Points, in no order, along strands that fork and pass close to each other.
Two points are linked if the straight distance between their rows is under 72.4. Some points are linked to none.
Z_196: [ 10 -13  10  -1  -4  12   8 -16  -3   1  -7  -2  16 -20  -2  -1 -19  18
   2   1   7  -1  -2  -3 -33 -15   9  -7  -5  15   6  -9  18   7  -2  -5
  -6]
Z_315: [  3 -12  -2  -6   2 -11  -3   7  -1  -8 -16  13 -13  13  43  26  -4 -13
  34   4   3  27  19  -9  11 -11  37  -3 -30 -24  -6 -13 -13 -14 -11  11
   8]
Z_285: [-17   5  18   8 -25   1 -42  17  -3 -18  14   6  -2  18 -43 -17  28  -2
  19 -18  29 -14   9  18  25  18  -8  -9  56  18  -7 -20   3 -12  -6  33
   7]
Z_984: [  9  43  28 -18   8   0   2  15   7 -18 -13 -15 -12  -5  13   2  13   6
 -21  14 -29 -29  -3  13  24   1  -5 -16 -26 -29 -14  17 -33  -9 -13 -23
   6]
Z_118: [ 19  30  16  -8   4 -12   4  -7   8  -9  -9   7 -12   4  32  19  17  -1
   2  -1 -19  -7  -8 -11  13   4  43  -6 -38 -34 -18 -30 -35  17   1 -19
   3]
Z_957: [ 15  27  -6  -1  23 -14   6 -12  -8 -11 -20  18 -11  -5  42  21  25   9
 -20  -7 -33  14  21   6   6  -1   1  11 -28 -32 -28   7 -17 -13 -22   9
  20]
Z_336: [-15   4   1  -3 -15 -23  -4  33  -3   5  11 -22  -3  -1   1   1  -8  -5
 -21  -1  32 -13   4   8  27  -1 -36 -19  13 -14  16  35 -21  -3  -9  13
   9]
Z_985: [ -7 -45 -47   7   0  14  12 -15  -8  22  19  -6   4 -11 -11   2  -3  -7
  16  16  -7   9 -17   5 -12  -2 -29  14  19  25  12  20  37   5  18   9
  -1]
Z_825: [ -4  13 -35   2   2 -25  16  18   0  18  16 -21  -8  -9   8  11  17 -21
 -22   0   3  -3  12 -16  25  -2 -31  -6  -5 -30   7  38 -11 -12   5  11
  23]
Z_294: [ 10  16  26  -4   0  -7  -6  19   1 -17 -34 -11  20  -1  -7 -12 -26  21
 -31   9   7 -18   0  23   1  -1 -39  -5   5  20  11  29 -14   6 -28  -3
  -2]
Z_748: [-14 -26  10 -22  24  48  -5  -2 -19  -9  26 -23   4  13 -17 -10   4   2
  28   4 -30 -21 -20   7   1  15  15  29  -8   6  -7 -30  13  10  -1 -21
  -6]
Z_77: [ -2 -10  28 -19  29  45 -11   6  -9 -11  16 -13  -5  18  -6   0   9   1
   8  -4 -39 -16   4  17   6   4  19  25 -20  -5 -19 -26  -4  13  -5 -30
  -6]
Z_973: [  2  44 -20  -1 -11 -34   4   1  20  -9  -2 -30 -11 -26   0   7   0  -8
 -28  10  16 -11   6 -16  29   5 -20 -29  -4 -31  18  34 -16 -17 -23   1
  11]
Z_396: [  1  42  18 -17  28  -7  14  -1  16  -8 -26 -35  14 -24   0 -11 -12   6
 -29  17 -12 -16   9   9   5   4 -30  25 -10  -8   0  36 -21  -1 -41 -20
 -10]
Z_700: [  0   5  37 -11 -10  23   0  13   0  -8   4   0  -1   4  11  -3 -13  12
  -1   6 -19 -14 -11   5  -3 -15   7 -13 -35  14  -3   2 -15  15  -1 -26
  -7]
Z_263: [-18   5  16  27 -19 -22 -10  19   5  -1  -8 -14  36 -12 -30 -19  -2 -13
 -12 -13  42  -5  -2  31  15   3 -45   4  44  43   3  17   1  14  -2  24
 -21]
Z_36: [ -4  32  -9  27 -16 -30  -5  -4  -2  -9  22   6  -3   7 -20  -3  41 -15
 -17 -14  15  -9   1 -11  25   8 -31  -6  28  -4  -7   5 -18  -6  31   1
  19]
Z_530: [  4  -2 -11   1 -19  -3   9   1   7  15  12  14  -7   6  21  11  -8 -13
  17  10  -8  14  -7 -31  -4  -9  37 -27 -32   2  -1 -10  -8   9  22  -3
  -7]
Z_734: [  5  15  19 -18  33  27  -4  -4   5  -7 -23   3  -3 -13  26  -9   4   5
   1   3 -24  16  15  23  -7   4  15  34 -29 -28 -20   1 -18  -4 -24  -4
  -3]
Z_625: [ 14  -4 -52  14   4 -13   9  -3  17  18  -7   5  -7 -10 -18  -7  -4  -3
 -12 -22  23   6  21   3  -3 -14 -39  -1  20  -4  15  36  19  -6  15   4
  13]
Z_745: [-12 -42   3 -19   5  37   0   4 -14 -10  12  -1  -7   5  15   5 -19  -9
  48  14  -6  12 -20  12  -2  -3  24  -9 -13   3 -11 -12  22   0  -4   9
  -7]
Z_457: [ -2  40 -10 -12  -4 -24   6   7  18  -8  -8 -37  -9 -31  17   7   6  -5
 -20  13  -5 -20  -7 -16  40   8 -15 -22 -16 -32   9  40 -28 -15 -28 -21
   9]
Z_366: [  1  -6 -26  18 -32 -22 -25  12  11  -6 -13  33 -26  15 -32 -12  17  -8
   7 -23  34  13  13   5   5   6 -11 -25  42   5   6   3  20 -12  17  30
   7]
Z_511: [ 25  14  -9  11  11 -21   0 -34  12 -11 -18  40  -9 -13  42  20   3  -9
  14  -4  -9  37  23  -9  -6 -19  28  -3 -36 -14  -1  -7  -1 -14   3   6
   4]
Z_15: [ 12  -9 -22  24 -12 -14   5 -17 -25  -7  -3  38  -5  15  19  19  19   2
   5 -14 -21  19  -5  -8 -12  -8  -1 -19  -9   4 -10  -7   8  -7  39   5
  14]
Z_834: [ -3  26   0  25 -11 -12   3 -11   7  -4   2   2  19  -5 -28 -19  21   7
 -19 -23  28  -8   2   6  -2   0 -41   5  46  23   0  20   5  -1  21   6
   4]
Z_346: [ 10  39  12  -1   7 -18  14  -9  15 -16 -37 -24  25 -21  -7 -12 -26  18
 -32   6   9 -19  -3   8  -1  -2 -27   5  -5  13  13  23 -10   5 -33 -12
 -10]
Z_675: [ 16 -20 -31   9   1  -5   9 -13  14  22 -26  14   2 -23 -16  -3 -26  10
  -1  -4  20  22   2   7 -28 -29 -19 -13  13  24  19  21  36  -3   2  17
  -2]
Z_954: [  4  13  32 -10  13  11  -1 -19   7   9  17  -8  13 -25   8 -14  -2   6
  -4   7 -27  -1  -8 -13 -25  -1  44   6 -34   8 -10 -25  -6  18   6 -27
 -19]
Z_867: [ -3 -39 -13   1   8  11  23   5  -7  27 -13 -15  32 -21  -1  -3 -40  11
  -1  12   5  15 -18  21 -19 -17 -15   5   7  32  11  17  30   8  -8  12
 -22]
Z_260: [ 24  22  -8  11  -9 -38 -20  -8 -11 -12 -15  24 -17  15  -9  20  34   0
 -14 -19  16  11  19  -7   6   7   4 -23  15 -31  -7 -17 -16 -28   3  24
  24]
Z_917: [ -3   9 -12   1  11  12   8 -11  15  14   5 -20   0   0  -8  -5 -18  -8
   6   9  12  -5   6 -14 -10   6  21  23 -22  -6   3 -15   3   1  -1 -17
 -12]
Z_239: [  6   8   4  -8  -2 -10  -8  13  -5  -9 -11   1 -20  16   3  24   2   5
  -7  -3  12  -6  20 -12  10   3  20 -13  -2 -35  -4  -9 -15 -15 -15   9
  25]
Z_958: [ -3  11  -8   6  30   2  12 -18   3  18  20  16   1 -10  28 -10  21 -18
   5 -10 -31  28   2 -11 -14  22  55  37 -22 -10 -17 -24 -12  -1  20 -11
  -8]
Z_165: [ 10  -1  30   2 -11 -12 -19  23   5 -17 -37   1  26   2 -14 -19 -33  20
 -20  -4  22 -13  -2  23  -7   3 -29 -15  24  29   3  13  -3   8 -27  11
  -4]
Z_383: [-16  -4   3  -5  11  13  10   9  -3  15  38  -3  -3  18  23  -6  12 -14
  15   6 -32  -8  -6 -24   5  28  43  23 -29  -3 -16 -19  -8   9  11 -26
  -1]
Z_564: [ -1   1  12 -24  -3  -2 -11  10  20  -2 -31  -5   0  -1  23   5 -40   7
   4  13  14  11  17  10  -8  -1  13  -8 -19  -8   9   7  -1  -8 -51   9
   4]
Z_708: [-17 -27 -17  -3   1  11   5  28 -26   6  28  -1 -14  36  19  22  19 -13
  14   5 -21  -6 -10 -11  33  19   7  -6 -16 -10 -17 -14  -6   7  -1  -7
  22]
Z_120: [  2 -12   9 -11 -14   9   0   0   3   0   8   5 -10  11  14  11 -23  -4
  24   4  12   9  -6 -21  -7  -5  41 -19 -32   9  10 -27  -4  11   0 -10
 -16]
Z_504: [ -9 -32  18 -17   4  27 -11  -4 -16  -8  25 -19  10  16 -31 -13  -3   4
  16   8  -9 -23 -29   6   1  11   6   6  14  25   6 -31  15  13   6 -29
 -11]
Z_421: [ -7 -10   0  -5  14   6   2   9 -10  -3  -1   6 -10  15  50  21  21  -9
  28  -8 -15  20  13  -7  26   6  34  14 -34 -32 -30 -22 -18 -14 -15   3
  14]
Z_803: [-11 -20  -6   2  15   2   5  -5 -12  -5 -10 -28  20  16 -43 -12 -10  15
   3  -3  11 -18  -5  18  -3   8 -40  31  43   8   4   1  23  -3 -13  12
  -5]
Z_189: [ -1  31   8  -3   5 -14   5   3   3  -6  15 -14  -6   6 -15   2  12  -6
 -24   1  10 -24   6 -11  15   2 -11   8   1 -31  -7  -7 -27   2  -2 -20
   8]
Z_232: [ 17  -6 -19  13 -23 -12  13 -10  10  15 -13  18  11 -21  -9  -7 -31  10
 -15   2  19  12  -9  -2 -15 -22 -16 -26  11  29  24  19  11   7  13   3
  -9]
Z_853: [  4 -35 -10  -6 -16   0   5 -19  -1  17  20  21  -4 -18  -2  -5   7 -10
  16  21 -20  11 -11 -19 -25 -28  31 -40  -7  24  13 -16  21   5  36   6
 -14]
Z_168: [ -3 -23 -40  21  -3   4   4  -3   1  15   7   3   0   2 -11  -1   3  -5
  -6 -11   8   6  -2   3   3  -2 -34   5  31   8  12  27  27  -2  18   6
   8]
Z_906: [ 23 -11  -9   3  -1  -2 -15 -35   0 -12  -8  23  -7   2 -27  13   5   4
  22  -7  -1   5   4  -4 -29 -23  25  -2   8  -6  11 -36  33 -10  22   2
   3]
Z_870: [  3   8   9 -25   6 -10 -16  20   8   4 -14 -20 -17   6  12  14   0  -2
 -13   0  10  -7  22 -12  15   6  24  -6 -10 -41  -3  -3 -23 -21 -38   0
  20]
Z_640: [  5 -25  -4  -8 -12 -10 -26  23  -5  -6 -19  15 -23  16   8  21 -35  -8
  24  16  19  17  13   8   1  -6  10 -30  10 -16  15   5   8 -12 -19  28
  13]
Z_592: [  4  -9  -5  -1  16  -9  -3  -5  19 -10 -18  33 -10  -7  43  13 -12  -9
  36  -9  -4  40  22   3  -2  -9  30  11 -36 -18   3   1   2 -21  -2  18
   4]
Z_434: [ -6  -4   7   9  -9  18  -4  -2 -21 -20  11  20   3   9  -9  -8  25  13
  -4 -10 -14 -12 -14  14   1   2 -30  12  29  19  -4  -4   6  -1  25  -5
   9]
Z_676: [ 20  -6 -29  21 -30 -22 -23   1  -7 -13 -12  44 -18  24 -22   2  22 -11
  15 -18  14  17   5  -8   2  -5   2 -25  18   1  11 -15   6  -6  40  17
  10]
Z_689: [ -2   0  24 -16   0  23   3  24   4  -3  -6 -16  -1   4  11  -4 -19  14
  -3  15 -13  -7  -5  17   1  -9 -10   3 -20   4 -10  18 -10  12 -18 -15
  -7]
Z_23: [ -6 -16  -2  -8  29  18  28  -4  -5  15  -9 -30  37 -15 -11 -17 -13  12
   2  10 -11   6   1   1 -17 -10 -30  45   2  21   3  18  11   8 -17  -2
 -32]
Z_769: [-11   0   2  -6  10   3  19 -13  -5  25  44  -7  22  -9   5 -16  13 -12
  -5  16 -45 -15 -10 -27 -21   8  21  15 -11  28   1   9  13   7  33 -19
  -2]
Z_588: [-16  18   4  20  -9 -21  -4  10   8  -3   9 -14  19  -8 -26 -17   7 -12
 -18 -10  39 -10   0  18  15   0 -52   1  47  12   7  23 -10   3   4  15
  -5]
Z_902: [  9   6  -7  12  -6  -1   9 -18 -12  -9   6  24  -3   3  20  17  13   9
  -3  -5 -15   6  -5  -9 -10  -7   6  -6  -9   0 -12  -5   4   1  20  -5
  17]
Z_467: [-16   8  -9  -1 -11   5  27  11  18  20  19  -4   1 -15  45  -4 -18  -8
  -2  15 -22  12  -9  -7   7   0   1  -3 -37   8  -4  34 -13   7   3 -14
  -6]
Z_132: [-18   4  -3   1  10  -2  11  -2  -3  16  45 -19  18  10  -3  -5  14 -21
  -7  12 -24 -22 -12 -21  -1  16  -6  27   2  18   6  11   1  19  28 -25
   7]
Z_524: [ -7   6  -4  -4  33   0   3   3  -2  10  -6   6 -13  11  41  13  30 -18
   7 -11 -19  23   7  -2  21  15  40  30 -28 -37 -30 -31 -16   0 -15  -5
   5]
Z_965: [ -1  -7  23  -8 -16   2 -31  23 -22 -32   4  23 -16  26 -18   3  11   9
   6 -11   9  -3  -4  17   8   6  -4 -28  29   0  -6 -19  -8  -5   2  10
  14]
Z_184: [ -1  11 -25   1  15  -9  11   0  -4  11 -11   3 -18   2  37  17  27  -8
 -11  -3 -11  25  25 -10  11   6  -1   8 -19 -39 -22  15 -13 -23 -20  11
  30]
Z_927: [  3   1  23   8 -15  -2  13 -24  -7  -1  12  11  18 -28  -6 -20  13  21
 -18   2 -16 -14 -21  -9 -26 -20 -15 -21   2  40  10   4   2  13  35  -9
 -10]
Z_542: [ -7  -2 -11  -9  30  23   0   1 -22  -5   0 -11 -13  16   0  13  25  -3
  14   2 -26   4  15  14   4  16  -4  37   6 -32 -23 -11  12 -13 -13  11
  13]
Z_960: [ -7 -23 -29   3  12  24   3 -17   1  12  21   4  -1  -3   4   1  10 -17
  22   8 -21  15  -1 -14 -10  11  30  16 -10   7   0 -15  30  -6  22  -1
   7]
Z_176: [  1  -6   2   4  -6 -14 -25  12   4  -6 -20   1  -8  17 -25   3 -21   3
  -2  -1  36  -3  14   4 -10   7  -4 -12  33  -8  12  -8   8 -12 -15  11
  11]
Z_602: [-21 -18  -7  -8  18  34   3  10  10  10 -11 -21  -4   0   7   3 -30  -2
  22  15  11  19   5   9  -9  13   6  22  -6 -12  -5   1  10  -6 -29   4
 -14]
Z_359: [ 20  19 -25   9   0 -21 -10  -9   5  -3  -5   3 -24   5  -8  16  14  -4
 -15 -10  21  -7  21 -20   7   0   3 -12   9 -36   4 -13 -10 -20  -7   9
  19]
Z_26: [ 15  33  31 -26  25  13  -8   1   5  -7 -14   0 -13  -2  20   6  10   3
  -6   6 -18  -6  19  18   7   1  27  20 -22 -42 -22 -19 -29  -1 -30  -9
   1]
Z_437: [ 15  14   5  18 -32 -15   6 -10   3  -7 -10  26   6 -12  -7  -3  -6  15
 -13 -14  15  10 -10  -3 -14 -13 -16 -27  11  22  18  16  -1   4  20   6
 -11]
Z_91: [ -9 -16 -12  -1  25  16  27 -32   2  32  32   2  22 -24   0 -27  18  -5
  -5   6 -37  13   4 -18 -34  10  23  20  -4  24   3   1  19  -1  22  -5
 -12]
Z_726: [ 25  29  -3   9  18 -18  11 -30   4 -14 -16  29  -8 -18  40  22  10   5
  -1 -13 -26  24  23   2  -5  -1  12   7 -27 -18 -14   4  -9 -10   0   1
  11]
Z_303: [  4  44  -4  24 -10 -38  -1 -16  22  -4  12  -7  -6  -5 -25  -3  13 -13
 -16 -15  33 -18   5 -17  17  10 -20 -12  19 -16   4   3  -8  -6  24  -2
   0]
Z_936: [  1  32   9 -11  -8 -10   7  10  10  -7  -2 -21 -11  -4  22  11   7  -3
 -12  11 -18 -22  -3 -11  36   2  -4 -18 -35 -25  -5  22 -34   2 -16 -25
  10]
Z_400: [ -4  -2 -33   7  -9 -18   3  27   2  17  20 -23 -11  -2  -7   8   3 -23
 -24  -1  32  -5  16  -7  26  -5 -39 -12  15 -22  18  33  -4  -5  12  12
  14]
Z_899: [ -7   9  -2  19 -20  -5 -14  -6 -24 -18  18  27 -11  32 -15   0  42  -5
   1 -20  -7 -16  -8  -5  16  17  -1  -6  13   6  -4 -39  -4   6  30 -11
  12]
Z_238: [ -1  18  27 -22  23  29   4   3  24  -2 -23   2   9 -23  24 -27   1   5
  -7   1 -19  18  -1  17 -10   6  11  38 -35  -4  -8  10 -17   5 -25 -14
 -21]
Z_12: [ 12  -5  24 -22   8   0 -10  29 -24 -15  -3  -4 -26  33  10  20  28   5
   0 -13 -15 -14  10   2  35   1  19  -9 -20 -32 -28 -30 -28  -8 -20  -9
  20]
Z_70: [  2   5  28   9   8  -7  15   0  -1   1 -10 -19  46  -9 -26 -18 -14  13
 -21   0  18 -28 -15   4  -4 -11 -39  11  16  38   7   4  -5  18   6 -12
 -21]
Z_473: [-22   6  -7 -17  13  10   4  16  12  12 -11 -29   3  -1   5  -1 -17  -7
  -4  14  11   9  17   4  -2   4  -4  28  -8 -22   1  12  -5  -6 -40   2
  -9]
Z_916: [  2  15 -13  27 -18 -15   0  -8 -17 -14   3  25  -6  17 -15   5  35   0
 -14 -23   5   0  -3  -7  20  13 -13  -4  20  -2  -6 -21  -9  -7  26   9
  18]
Z_175: [ 16  -1  -1  21 -20 -29 -10   1 -29 -21 -24  44 -17  22  24  26  18   4
  10 -11 -12  23   5  -3   9  -7  -2 -27  -1  -9  -2 -12  -6 -10  17  19
  17]
Z_895: [-16  -3  10  23 -21 -14 -23  19  10   3 -18  -3  21  -4 -36 -26  -9   2
   1 -21  48  -9  -4  23   7   7 -20  -6  54  46   0   4  15  14  -2  35
 -24]
Z_220: [  1  -6  -2   9 -11   1  -8  -1   3  -8   0   4 -10  16 -26   1  -4   6
   2  -5  17 -11   6   5  -6   1  -8   0  23  -7   8 -13  15  -6   0   9
  13]
Z_200: [-18  -9  -4  -8  -2   9  11  24   2  15  35 -12  -7  26  25   3   1 -22
  15   4  -9  -8  -5 -24  23  19  23   2 -26  -9  -5  -2 -21  16   2 -11
   7]
Z_306: [  1  15 -34  12   8 -16  19  10  -2  17   2 -16 -17   3  27  18  32 -15
 -20  -4 -10   5  12 -24  26   7  -6  -3 -21 -37 -20  19 -24 -12  -2   9
  31]
Z_881: [-17 -16  26  -3 -20   5 -48  26 -17 -25  10  18 -23  28 -29  -8  22  -5
  22 -18  20  -9   6  20  30  23  -7 -25  46   3 -12 -22  -1 -12 -12  29
   4]
Z_52: [-14 -19   8 -12  16  35   3  -2   3  -6   4 -11  -2  -3  11   1  -9   3
  31   3 -10  19  -6   8  -9   7  24  24 -16  -5 -13 -10  12  -5 -11  -3
 -15]
Z_746: [ -3 -12  15 -14 -21   5  -9  13   0  -4   5  -6  -3  21 -14  10 -29   7
  12   4  25  -3 -11  -1  -5  -6  19 -21  -4   1  12 -27   1   9  -4 -11
 -10]
Z_449: [ -2   4   0  -1 -20  -3  15   4   7   5   7  14 -12   2  48  13  -8  -5
  10   7 -24  14  -6 -14   5  -7  17 -21 -39   4  -4  10 -18  10   7 -14
   7]
Z_28: [-10 -45 -27   1   7  23  22  -8  -7  27   0  -4   9 -24   7  -2 -24   4
  12  16  -3  22 -18  19 -18 -12 -13  -1  10  31   5  22  38  -4   0  17
 -14]
Z_74: [-11 -24  -9  -2 -12   1  11 -17   3  32  25   8   2 -12   1 -15   7 -17
   5  23 -20   7  -6 -35 -33  -6  37 -24 -17  23  12 -15  19   8  27  -8
 -13]
Z_177: [ 14  50  18  -2   3 -14  -4 -20  10 -17  -2  -5  -9   0 -14   3  -2   8
 -17   1   6 -27  -2  -7   5   6   8  -4  -1 -22  -4 -19 -25   6   2 -21
  -6]
Z_157: [ 25  33  33 -11   9   2 -10 -19   4 -19 -11   0  -3  -5  -6   8 -13  24
  -9  -1  -1 -19   3   2 -18  -8  18   3 -11 -16  -4 -27 -16  15  -8 -13
  -6]
Z_562: [ 18 -43 -21   1  -8   2  -8 -26  -8   3 -11  34  -7 -15 -12   6 -11  -2
  32   0   1  18  -5  13 -22 -33  12 -24  19  20  16   1  42  -7  34  23
  -7]
Z_399: [ 21  -3  -1  11 -13 -40 -20   5 -25 -18 -27  32 -23  30  10  29  29  -5
   2 -17  -1  17  13 -13   5  -6  14 -26  -2 -31   0 -27  -7 -16   8  29
  20]
Z_696: [  2   6 -12 -20  13   0 -10  14  18  19 -12 -28  -8  -8  -3   7 -18  -9
  -4   5  19   4  33 -15   4   7   9  17  -2 -39   4   6  -5 -29 -41  15
   7]
Z_432: [ 12 -42 -41  11 -15  -2  -1 -21   2   8 -13  23  -7 -10 -27  -6  -5   8
  11  -9  18  15 -11  17 -17 -26 -11 -19  29  30  22   9  44  -6  24  20
  -2]
Z_639: [  7  -1  24  -9  13  19 -11  12 -20 -21  18   4 -21  26   2  14  20   5
   2  -6 -24 -14   2   8  13   6  17  10 -18 -20 -21 -35 -18   8 -10 -19
  11]
Z_581: [  3  27 -16   9   7 -27   6 -11  13  10   9 -26  -1   1 -26   2   5 -13
 -20   3  25 -17  16 -21   8   2 -18   4  11 -24  13   0 -11  -1  11 -21
   5]
Z_464: [  4  13  22 -16  19  16  12 -16  21  -2 -27   8  20 -36  28 -24 -17  11
 -11   9  -8  20  -5   9 -24  -2  15  21 -40  17   0   5  -7   5 -30 -15
 -23]
Z_288: [ -6 -42  -8 -14   2  15 -11  14 -10  -8  -5   0 -19  16  12  23 -24  -8
  38  21  14  15  -5  17   2  -7  17 -14   3  -5   5   0  17 -14 -17  19
   4]
Z_256: [  7 -38  -4   4 -13   4   5 -21 -11   4   4  34   3 -14  15  11  -9   0
  28  11 -12  23  -4  -2 -23 -28  23 -23 -11  17   5  -6  25  -3  22  12
  -4]
Z_13: [ 10  25 -28  20   3 -25   7 -20  17   1  -6   2   0 -13 -28 -10   6   7
 -28 -20  19  -6  19  -8  -4  -2 -50   7  33  -5   8  28   6  -7  13  11
  11]
Z_619: [-22  -9  14  12 -31  13 -21  15 -10 -22  12  21   1   5 -33 -17  24   0
  20 -20  14  -3 -11  28  22  14 -19   1  58  40  -6  -7  15   5   7  29
  -6]
Z_541: [ -5 -16  13  -1  12   5  -3   5 -16 -14 -16 -18  28   4 -41 -22  -2  23
  -5 -10  13 -19 -19  24 -10   2 -43  31  48  32  -1   1  22  10  -6   6
 -10]
Z_725: [ -7   4 -16  -1  19  14   0 -14   7  15  -1 -33   9   5 -29   5 -22  -3
   2   6  22  -4   9 -12 -14   2   6  33   2 -13   6 -17  14   2 -14 -14
  -3]
Z_455: [  7 -33   3  -1 -20 -21 -34  15  -1  -6 -24  16 -23  21 -21  11 -30   4
  16   1  31  11  16  11 -12   6   8 -40  37  -4  17  -8  12 -10 -11  27
   5]
Z_807: [ -3  -4 -24  14  12  12  14  -9  -6  12  17   3 -10  11  17  14   9  -9
  -2   0 -19  14   7 -12  -4   6   9   9 -13  -4 -11  -1   9   3  13  -7
  16]
Z_669: [ -1   4  24   7 -15 -15 -31  19   7  -9 -22   7   2   6 -21 -12 -21  17
 -13 -10  31  -7   6  19  -4  12 -24 -28  44   8   3   6  -4  -5 -16  19
   6]
Z_418: [ -5   7  12   9  -3  -4  12   4  -1   2   4 -21  22   1 -10 -12 -12   8
 -15   7   5 -19 -12   3  -6  -3 -37   6  14  15  12  19  -3  12  10 -15
  -8]
Z_233: [  1 -20  17  10   2   0   2  -1  -3  -2 -21  -8  40 -10 -33 -21 -21  24
  -9 -13  22 -16 -17   8 -19 -17 -24  12  32  43   6 -10  19   8  -1   9
 -18]
Z_777: [-13  10   6   1  21   6  17  -3   6  19  34  -2   8 -11  30 -14  18 -16
   2   0 -38   9  -7 -23 -10  30  49  30 -28  -1 -17  -6  -9   6  18 -24
 -13]
Z_724: [ -1 -16 -10  -6 -32  -2  -1  29   1  13   9  -1 -23   7  21  22 -26 -13
   5  15  23   4 -13  -9  21 -10   5 -31 -14  -2  17  19 -19  18  -6   4
  -8]
Z_71: [  0 -36   7  -3  -7  16  -6   8 -15  -6  -5  16   1  -7   6   3 -24  14
   6   5   4  -1 -17  32 -19  -7 -13 -11  28  24   4  14  22   1   0   8
   0]
Z_64: [  4   3  37 -13  -2  19   7  -4   0  -3  22  -4   4  -8  15 -12  -2   8
   2   4 -31  -7 -17  -7  -9  -5  32  -4 -43   8 -11 -11 -16  21  12 -27
  -9]
Z_308: [-17   6   5   4  13   5  14  -1  -6  14  22 -24  12   6  -2   4   0  -7
 -10  10  -2 -20  -6 -12   2   4 -29  23   0  -1   4  23  -4  12  11 -20
  -4]
Z_759: [ 10  28   4  -5  10   6  11 -33  22  10   8 -11   4 -20   6  -4  -7  -2
  -2   7  -9  -2  -4 -19 -16   7  32  10 -23  -2  -2 -16 -10   9   7 -23
 -14]
Z_287: [  9   2  11  22 -30  -3  10 -12 -10  -7  13  26   5 -13   7 -11  12  15
 -13 -10 -11  -3 -24  -3 -16 -15 -17 -27   5  34   2  14  -3  12  35   2
  -7]
Z_268: [  3  16  -7  -1  33   7   8 -19   6  13   0  14  -4 -10  34   6  24  -8
   5 -17 -16  26   9  -3  -4  24  41  43 -25 -31 -22 -28 -13  -3   1  -6
  -5]
Z_94: [  3  15  17 -14   9  12  24  -6  12   2 -23 -14  31 -35  17 -21 -29  17
 -18  22  -6   3 -15   2 -11 -13  -8   8 -33  32   6  25  -3  13 -22 -14
 -23]
Z_649: [ 12  46  25 -16  20   4   0  14  14  -8 -14 -27   0 -10   0  -6   8   5
 -31  16 -25 -22   8  17  21   1 -19   8 -22 -24  -4  34 -34 -10 -38 -10
  -1]
Z_290: [  6 -13 -11  15 -21   1  -9 -15  -3 -13  -2  27  -9  15 -22   6   3  -1
   9 -10  11   5   1   1 -11  -4   5 -15  20   8  16 -17  16  -9  18   7
   5]
Z_733: [ -2  -2  -5  -1 -26 -10  -7  21  -1  -4  20  -4 -16  35 -12  13  10  -7
   0  -4  24 -16  -3 -25  29   4   7 -29   3 -18  14 -17 -25  -1  10  -1
   7]
Z_55: [ 26  26  29 -16  18   3 -18  -9   7 -17 -15   4 -16   9   5  17  -9  10
   5  -1  -8 -10  20  12 -14  -2  33  15 -13 -27 -15 -22  -9   4 -18  -4
   3]
Z_163: [-15 -17 -14  -7  18  13   0  -3  -6   7  -3 -38  17   9 -32   0 -13  -1
   9   7  11  -6   1   5  -5   5 -18  27  21   0  10  -7  27   7 -12  -5
  -8]
Z_353: [ -5 -24   3 -12  27  41  16  -2 -18   8  -2 -25  25 -11  -7 -24   4   9
   7  11 -32  -3 -17   9 -21  -4 -25  42   9  23  -5  16  19   9   0   4
 -27]
Z_262: [-14 -16  -5   1 -15 -11  14  -9  -3  23  49   6  11   1   0 -15  12 -12
  -6  17 -27 -14 -24 -25  -9   0  23 -14 -13  34  12   2  15  14  33 -12
  -2]
Z_688: [-10 -22  -2  23 -24  -3 -19  -3   1  -6  -5   9   4   0 -40 -21   1   8
   8 -23  31  -4  -8  21   4   0 -18  -2  56  39   6  -8  25   5  14  20
 -10]
Z_169: [-14  13   0 -12  -2   5  17  18  10  16   2 -15   4  -8  27   3 -22  -4
  -9  16  -5  -1  -3  11  14  -1 -21  -3 -26  -1   2  41 -21  13 -17 -14
  -9]
Z_519: [-10 -21  19  -5 -19  12 -11   5 -13  -6  16  -8   9  19 -36  -3 -23   9
  12   1  23 -26 -21  -5   2  -2   0 -14   9  22  17 -29   9  10   0 -13
 -22]
Z_441: [-14   4   6 -10 -10  -4   5  31   3   8   9 -27   8  -5  16   9  -6  -6
 -21  18   5 -18  -7   9  24  -2 -34  -6 -11 -14   9  43 -23   7 -17  -8
   3]
Z_884: [-17 -24 -19  -9  24  30   6 -30  -9  14  23  -6  10 -19  -1 -17  19  -5
  19  11 -29   8 -13 -12 -19  11  21  32   5  16  -7 -17  37  -3  14   0
  -4]
Z_328: [ -1 -14   6 -11   8  12  23   7   4  15 -19 -13  35 -28   1 -10 -33  15
  -7  15  -4  12  -9  11 -20 -10 -14  21 -20  29   9  15  11   9 -25   0
 -19]
Z_20: [  0  -3 -11  30 -30 -10 -24   1  15  -7 -17  33  -5   1 -31 -22   3   7
  10 -31  31  11   4  22  -6  -6 -10 -16  58  23   5   6  24  -1  20  37
  -2]

A fork is a point with three links. Follow the links from the first point to the second and name the forks in between, in order.
Z_688 / Z_157 => Z_328
Z_238 / Z_220 => Z_328, Z_688, Z_290
Z_233 / Z_696 => Z_769
Z_366 / Z_359 => Z_290, Z_176

Follow the links from the first point to the second, and from the first to the third. Name the last point that the two ways share.
Z_927 / Z_807 / Z_725 => Z_769
Z_973 / Z_588 / Z_473 => Z_176
Z_541 / Z_399 / Z_853 => Z_769
Z_189 / Z_834 / Z_353 => Z_328
Z_825 / Z_163 / Z_504 => Z_169

A fork is a point with three links, a tip a point with one. Leave the first point through the second and follow the links. Name the first fork or tip that comes.
Z_519 / Z_746 => Z_169
Z_120 / Z_746 => Z_12
Z_399 / Z_175 => Z_769
Z_984 / Z_649 => Z_176
Z_421 / Z_524 => Z_708
Z_165 / Z_294 => Z_973
Z_177 / Z_157 => Z_328
Z_28 / Z_985 => Z_688
